Each row is a point on a landscape with many valleys, with its height.
From any point a ball rolls to the lowest of the 2 points nearest to it. It stops when none of these is lower. Distance is the straight distance between rows; heights are no part of it.
<495>: [151 112 184 154  93 155 115 140 139 151 105 103  84 132 130 146 184 118
 128 112 130 121]  (h 50.5)
<533>: [111 137  70 108 135 127 130 101 140 158  46 147 171 121 144  81 119 143
 147  59 140 147]  (h 27.0)
<25>: [120 134 103 136 105 144 124  92 111 127 141 103 106 150 172  83  56 139
 140 103 135 169]  (h 39.0)
<962>: [108 131 100  87  90 125 160 160 148 176  60 128 157 117 141 154 119 146
 134  75 128 116]  (h 44.9)
<956>: [128  94 131 139  78 153 151 150 189 180  50  81 158 157 119 154  83 124
 107 109 147 132]  (h 42.5)
<293>: [169 112 123 140 126 142 132 127 142 118  91  69  98 200 146 144  83 143
 132 113 142 138]  (h 53.9)
<990>: [155 150 160 129 155 118 145 154  95 104 155 153 159 157 112 184 168 152
 124 159 121 100]  (h 40.8)
<423>: [195 140 107 160 145 127 111 114 137 165  54 120 151 129 141 167 112 104
 101  73 129 156]  (h 7.3)
<482>: [ 88 150 120 114 168  98 131 126 125  91 164 147 152 114  66 140 104 111
 145 161 161 102]  (h 7.5)
<345>: [107 134 122 137 158  89 142 147 106  80 100 180 159  84  62 168 169 102
 132 150 119  79]  (h 34.1)
<212>: [110 143  79 125 133 157 127  94 121 156  80 156 174 113 118 132 120 119
 120 100 152 151]  (h 30.1)
<50>: [113 131 146 130  61 151 122 139 145 121 169  80  88 137 185  65  79 119
 147  95 134 153]  (h 36.5)
<1042>: [128 135  86  98  58 130 148 164 140 218  37 116 221 141 113 137  83 115
 102 103 104 148]  (h 47.1)
<355>: [ 50 108 170 136 136 135  97 133 152  82 145 163  86 106  52 115 119  99
 106 158 132  95]  (h 25.2)
<708>: [158 113 132 118  97 142 127 133 141 112 138  99  46 125 120 153 157 184
 125 161 122 112]  (h 51.9)
<738>: [127 117 158 142 139 123 143 149 194  99 242 133 102 166 147  50 173 114
 106 220  86 120]  (h 24.3)
<1165>: [134  93 175 134 122 116 123 117 199 128 208 124 102 168 128 109 182 109
  98 204 100 110]  (h 17.8)
<1020>: [136 124 119 173  79  97 130 117 155 165  86 111 148 161 153 147  76 144
 136  79 126 147]  (h 32.6)
<562>: [112  96 166 123 103 165 142 130 162 169  98  78 132 190 122 113 122 103
 113 124 146 128]  (h 41.3)
<489>: [134 178 113 149 110 119 144 114 115 133 182 105 116 162 142  85  81 139
 153 116 168 152]  (h 41.0)
<230>: [155 159 125 108 144  97 163 132 100 176  94 130 172 165 125 157 128 126
  97 106 117 122]  (h 36.7)
<796>: [ 82 107 108 114 108 207 100  91 134 171  65 149 123 111 108 105  97 157
  85 132 137 151]  (h 30.6)
<284>: [112  99  89 131 165 202 124 118 137 166  51 152  97 105  86 125 115 126
  89 144 148 149]  (h 27.7)
<711>: [162 107 180 115 122 159 110 153 141  81 164 120  82 134 118 144 186 161
 114 181  98 104]  (h 50.7)
<331>: [ 91  82 169 136 133 123 117 104 208  74 182 140  98 124 101  99 172  89
  89 206 101  94]  (h 8.1)
<1138>: [156 147 133 142  86  75 140 162 129 145 148 134 113 140 150 148 144 193
 185 117 122 110]  (h 34.4)
<528>: [136 124 128 137  55 142 132 111 119 152  84  74 137 201 119 116  72  99
  99 113 100 176]  (h 36.4)
<805>: [ 91 133 178 126 129 134 110 101 106 124 154 130  95  72 118  84 137 113
 123 128 131 134]  (h 25.7)
<393>: [151 136 142 138 134 152  97 146 118  74 184 142 135 116 123 179 162  96
 153 141 138 123]  (h 47.6)
<453>: [ 85 109 108 132 121 176  95  92 103 175 144 152 129 160 138 120  95 109
 116 130 120 164]  (h 35.2)
<722>: [134 140 100  95 212 127 148 139 154 139  56 154 185  80  99 138 131 112
  84 100 159 112]  (h 51.2)
<114>: [160 132 172 128 132  86 117 128 113 172 124  80 123 136 129 124 126 122
 142 118 125 126]  (h 33.2)
<1102>: [105 104 135 161  92 111 117 147 141  36 199 146  90  79  89 130 137 157
 140 203 104  97]  (h 27.3)
<1129>: [116 138  95 142 143  93 139  77 117 132  99 154 150 121 173  86 105 170
 143  71 133 144]  (h 22.6)
<308>: [128  98 140 145 107 157 136 145 174  45 212 117  81 124 116  93 164 159
 140 217 123 111]  (h 33.0)
<21>: [ 74  88 144 108 155 148 102 122 130  85 106 141  69  70  85 129 135 104
 121 154 124 104]  (h 29.9)
<713>: [174 123 117 107 174 129 138 139 119  92 109 110 178 159 178 164 129 131
 161  98 136 114]  (h 55.4)
<732>: [ 55 130 118 120 140 132 111 124  85  96 176 171 132  78 113 104 118  69
 165 134 130 133]  (h 41.1)
<703>: [106 147 118 103 150 113 135  95 137 166 111 114 124 110  69 129  90 148
  98 147 167 125]  (h 23.0)
<14>: [ 89 110 192 145 137 148 101 123 164  96 178 146  79 119 111  86 148 111
 106 157 131 116]  (h 18.7)
<93>: [ 85 136 121  77 169 136 119 136  87 155 102 182 120 109 124 143 115 133
 103 112 105 125]  (h 34.7)
<624>: [122  97 156 157 129 132 112 160 136  73 186 139 113  93 143 119 153 158
 196 157 131 115]  (h 20.7)
<595>: [141 130 110 113 170  97 148 126 147 139  69 145 184  78 134 143 175 120
 123  82 137 112]  (h 49.9)
<646>: [180 143 101  98 160 114 146 142 128 121  82  80 143 194 140 140  97 125
 154  94 145 129]  (h 54.6)
<447>: [178 164 129 155  90 142 133 202 103 101 228  73 132 119 188  89 135 125
 151 149 111 155]  (h 59.6)
<1142>: [159 147 120 129 177 106 168 111  74 130 114 141 155 161 121 148 161 137
 127 141 133 120]  (h 38.6)
<782>: [119  85 173 126  97 159 126  85 211 156 117  72 110 172 142  85 140  95
  88 136 129 127]  (h 39.8)
<94>: [ 98  58 127 161 133 165 114 100 144  74 148 149  85 125 124 139 178  93
 118 185 109 116]  (h 42.3)
<564>: [ 95 141 127 114 133  91 150 119 125 115 213 122 156 108 125 124 100 125
 147 161 153 122]  (h 17.7)
<1039>: [175 196 138 124 144 112 112 155 118  87 154 153 136 131 153 121 146 158
 168  83 146 123]  (h 46.4)
<481>: [129 108 147 132  52 158 163 112 111 114 122  49 152 190 161  89 103  75
 119 124 104 166]  (h 38.1)
<939>: [152 122 144 157 154  91 100 151 130  86 157 155 134  93  83 152 172 154
 194 159 112 106]  (h 9.2)
<1026>: [144 146 147 137 137 135 114 134 102 123 181 105 155 133 178 115 112  83
 169 100 141 150]  (h 43.7)
<927>: [173 176 109 112  76  96 125 150 119 118  90 116 146 162 163 156 108 117
 134  47 100 140]  (h 42.6)
<733>: [ 93  76 146 153 119 152  95 132 136 117 185 145  90 114 173 113 146 105
 172 137 118 143]  (h 28.0)
<1092>: [113 156  83 121 130  99 143 106 107 118 151 170 108 120 118 152 103 179
 114 145 134 128]  (h 26.4)
<5>: [104 180  82  96 176  89 137 119 142 150 122 155 145 126  48 129 120 122
 134 133 177 119]  (h 17.4)
<443>: [114  60 153 139 133 163 138 117 163 129 129 118  69 161 121 120 182 125
 131 180 124 114]  (h 40.0)
<320>: [146 133 147 132 152 103 134  96  96  86 167 114 105  96 155 101 110 181
 115 153 119 131]  (h 23.9)
<23>: [144 128 101 113 176  85 133 110 150 177  87 102 129 124 115 131  89 148
 124 114 153 128]  (h 26.8)
<980>: [111  88 117 135 151 148 122 133  96 144 107 166 128 108 150 172 160  97
 156 115 112 132]  (h 46.3)
<229>: [ 93 132 146  88 153 128  98 154 132  83 132 140 102  65  90 137 141 113
 167 127 144  98]  (h 33.9)
<1047>: [133 127 134 161  80  96 121 137 128 159 154 125 115 144 177 148 109 143
 163  99 121 135]  (h 35.4)
<878>: [108 112 107 119 119 104 162 155 122 160 139 143 115 142 123 162 145 156
 180 148 134 107]  (h 37.1)
<813>: [121 131 151 167  98 143 157 109 133 132 166  87  97 155 132  69 116 143
 150 143 173 142]  (h 39.1)
<19>: [122 130 139  92 168 136 136 106  91 126 141 101 163 127 145 117 117  96
 139 118 149 132]  (h 41.7)
<236>: [105  93 129 124 179 142 106  93 131 135 115 140 159 101 125 169 103 106
  83 141 134 133]  (h 43.9)
<1126>: [116 107 132 106 104 155 149 163 173 164  87 115 134 114 135 189 122 141
 103 113 147 104]  (h 43.8)
<978>: [146 122 110 138 120 115 149 115  94 125 182 129 119 163 148 167 122 154
 118 172 120 131]  (h 30.8)
<812>: [165 176 114 129 130 120 134 148 103  57 198 117 161  66 142 102 166 129
 196 130 146 131]  (h 62.3)
<1025>: [107 120 129 162  90 143 146  84 125 130 192 128 139 134 148 129 118 125
  97 160 138 151]  (h 34.3)
<410>: [ 89  89 120 137 141 163 138 115  91 106 143 154 120 131 118 147 157  94
 135 164 124 124]  (h 44.5)
<242>: [129 123 109 131  89 135 111 130 110 224  56 105 138 177 115 113  80  98
 121 107  95 170]  (h 34.8)
<815>: [175 152  73 111 136  50 142 169 164 159  77 159 142 148 142 134 192 165
 109  63 113 109]  (h 27.8)
<195>: [145 162 123 107  78 150 118 128 104 128  51 117 176 159 149 129  86 106
 101  51 100 157]  (h 41.2)
<464>: [142 164 163 131  86 141 142 142 128 140  83 114 114 105 119 135 173 135
 142  77 156 113]  (h 51.6)
<431>: [156 139 135  85 172  55 121 130 120 160 127 103 144 123 137 126 107 153
 156 120 121 114]  (h 30.3)
<193>: [177 129 179 140 137 159  97 137 121  99 144 116 102 138 143 164 173 125
 123 130 130 121]  (h 49.3)
<1016>: [115 131  87 113 156 114 137 114 117 101 120 150 158  86 132 153 161 102
 171 114 140 120]  (h 48.2)
<571>: [ 66 144  92 117 134 156  98 112  96 137 165 184 127 132  96 131 101  81
 144 136 138 155]  (h 38.0)
<143>: [119 161 140 134 129 139  98 147 110 134 173 159 142 130 139 156 140  92
 164  95 141 135]  (h 45.7)
<226>: [144 137 123 130 143 140 136 160 124 213  55 167 158 141 114 155 111 131
  74  98 116 135]  (h 34.5)
<917>: [121 117 127 139 125 151 149 128 138  89 179 107  80 145 100 109 145 145
 168 182 169 121]  (h 36.6)
<725>: [135 126 156 157 129 150  99  74 145 151 133 117 103 120  96 136 140 104
  76 142 144 144]  (h 20.2)
<400>: [145 125 147 135 144 141 150 184 104  73 187 111 138 143 191  93 117 186
 170 149 124 123]  (h 57.5)
<382>: [112 113 114 143 133 102 109 141 105  48 118 162 117  94  46 172 126  91
 116 177 101  68]  (h 37.9)
<492>: [103 113 150 171 109 144 112 136 147 111 205 117 100 101 192  78 110 132
 150 124 140 147]  (h 32.7)
<211>: [118 110 121 101 105 165 130  98 103 143 111  74 175 146 163 113  93  77
 132 105 127 155]  (h 39.9)
<83>: [188 188 129 116 110  72 113 160 117  98 138 112 140 151 183 120 110 146
 163  59 109 131]  (h 44.4)
<522>: [166 128 146 158 114 154 107  98 133 166  83 108 120 145 134 154 111 119
  66 105 122 152]  (h 14.1)
<1149>: [149 158 114 104 100  46 150 158 144 155  89 131 123 130 147 119 153 185
 157  71 108 102]  (h 31.2)
<936>: [ 87 156 165  88 116 117 126 141  88 167 129 152 126 120 144 120 118 142
 119  93 104 118]  (h 37.2)
<588>: [107  98  98 133 167 131 125 109 126  91 114 148 123  97  64 182 112  94
  80 180 130 107]  (h 41.4)
<928>: [176 167  77 129 158  77 140 111 138 114 105 161 133 135 134 141 167 172
 123  90 138 120]  (h 23.2)
<480>: [108 141 112 128 125 112 134 126 110  50 174 161  99  91 100 144 117 167
 129 169 127 100]  (h 19.9)
<1086>: [138 139  70 122 172  53 114 155 146 107  92 191 137  63  70 154 193 110
 140 121 115  95]  (h 28.8)
<502>: [109 163  99  98  87 121 142 149 162 201  45 165 219 125 125 133 102 155
  88  78 123 126]  (h 46.1)
<914>: [115 113 142 131  93 169 154  73 143 126 144  94 131 173 144  99  96 140
  67 151 138 142]  (h 35.5)
<973>: [150 126  82 143 119  81 148 107 148 192  44 112 159 144 129 121  70 157
 106  95 120 148]  (h 30.0)
<594>: [ 92 115 159 123  89 161 147  85 133 153  90 112 135 108 127 112 113 158
  82 123 139 132]  (h 33.3)
<894>: [133 124  70 134 198 142 121 118 115 140  82 164 104 110  78 153 129 101
 125 140 146 143]  (h 22.8)
<280>: [153 102 136 121  91 161 127 117 146 121 131  81  52 177 157 120 129 139
 115 139 117 136]  (h 53.0)
<689>: [ 89 138 133 128 141 157 103 130 113 183  73 196 133  99  89 143 126 130
  75 119 117 134]  (h 31.7)
<258>: [187 135 151 100 163 122 143 156  88  84 149 103 159 144 162 126 143 168
 167 137 109 109]  (h 56.4)
<719>: [159 150 117 140 141  85 159 101 101 106 127 131 137 136 168 108 118 190
 137 106 128 126]  (h 16.9)
<290>: [165 135 122 135 191  45  90 156 125 110 116 168 139  76  58 161 170 144
 155 158  91  93]  (h 21.1)
<553>: [110  63 151 114 161 149 143 148 148 165 101 107  94 116  91 146 175  94
 121 181 122 112]  (h 37.8)
<762>: [129 159 145 141 148 127 102  89 109  95 142 135  83  91  80 126 130 121
 100 147 144 130]  (h 26.1)
<274>: [166 162 117 126 137 158 114 188  90  59 226 109 124  80 163  87 136 141
 175 155 110 151]  (h 60.9)
<478>: [108 152 158 108  75 153 111 145  91 151 122 136 149 158 173 108  92 105
 126  65  97 152]  (h 39.4)
<380>: [128 141 151 168 113 161 171 194 100  88 204  96 143 127 197  72 137 135
 132 146 133 139]  (h 58.6)
<498>: [121 103 173 111 149 104 133 142 110 179 132 105 120 125 103 138 164 107
 139 159 121 111]  (h 35.6)
<1088>: [104 129  86 114  77 159 103 102  98 203  91 140 173 137 136 124  93 114
 113 114 111 169]  (h 32.9)
<446>: [121 101 157 143 110 163 138  83 187 112 162  96  94 180 172  47 123 120
  84 155 124 139]  (h 37.7)
<529>: [181 136  77 152 200 105 110 122 136 177  76 159 134 105 117 157 140 107
 111  99 137 145]  (h 15.8)

Where does a ball stop that starts at each point below?
<962> | <480>
<980> | <482>
<489> | <939>
<447> | <1088>
<280> | <1088>
<495> | <1088>
<83> | <689>
<1047> | <482>
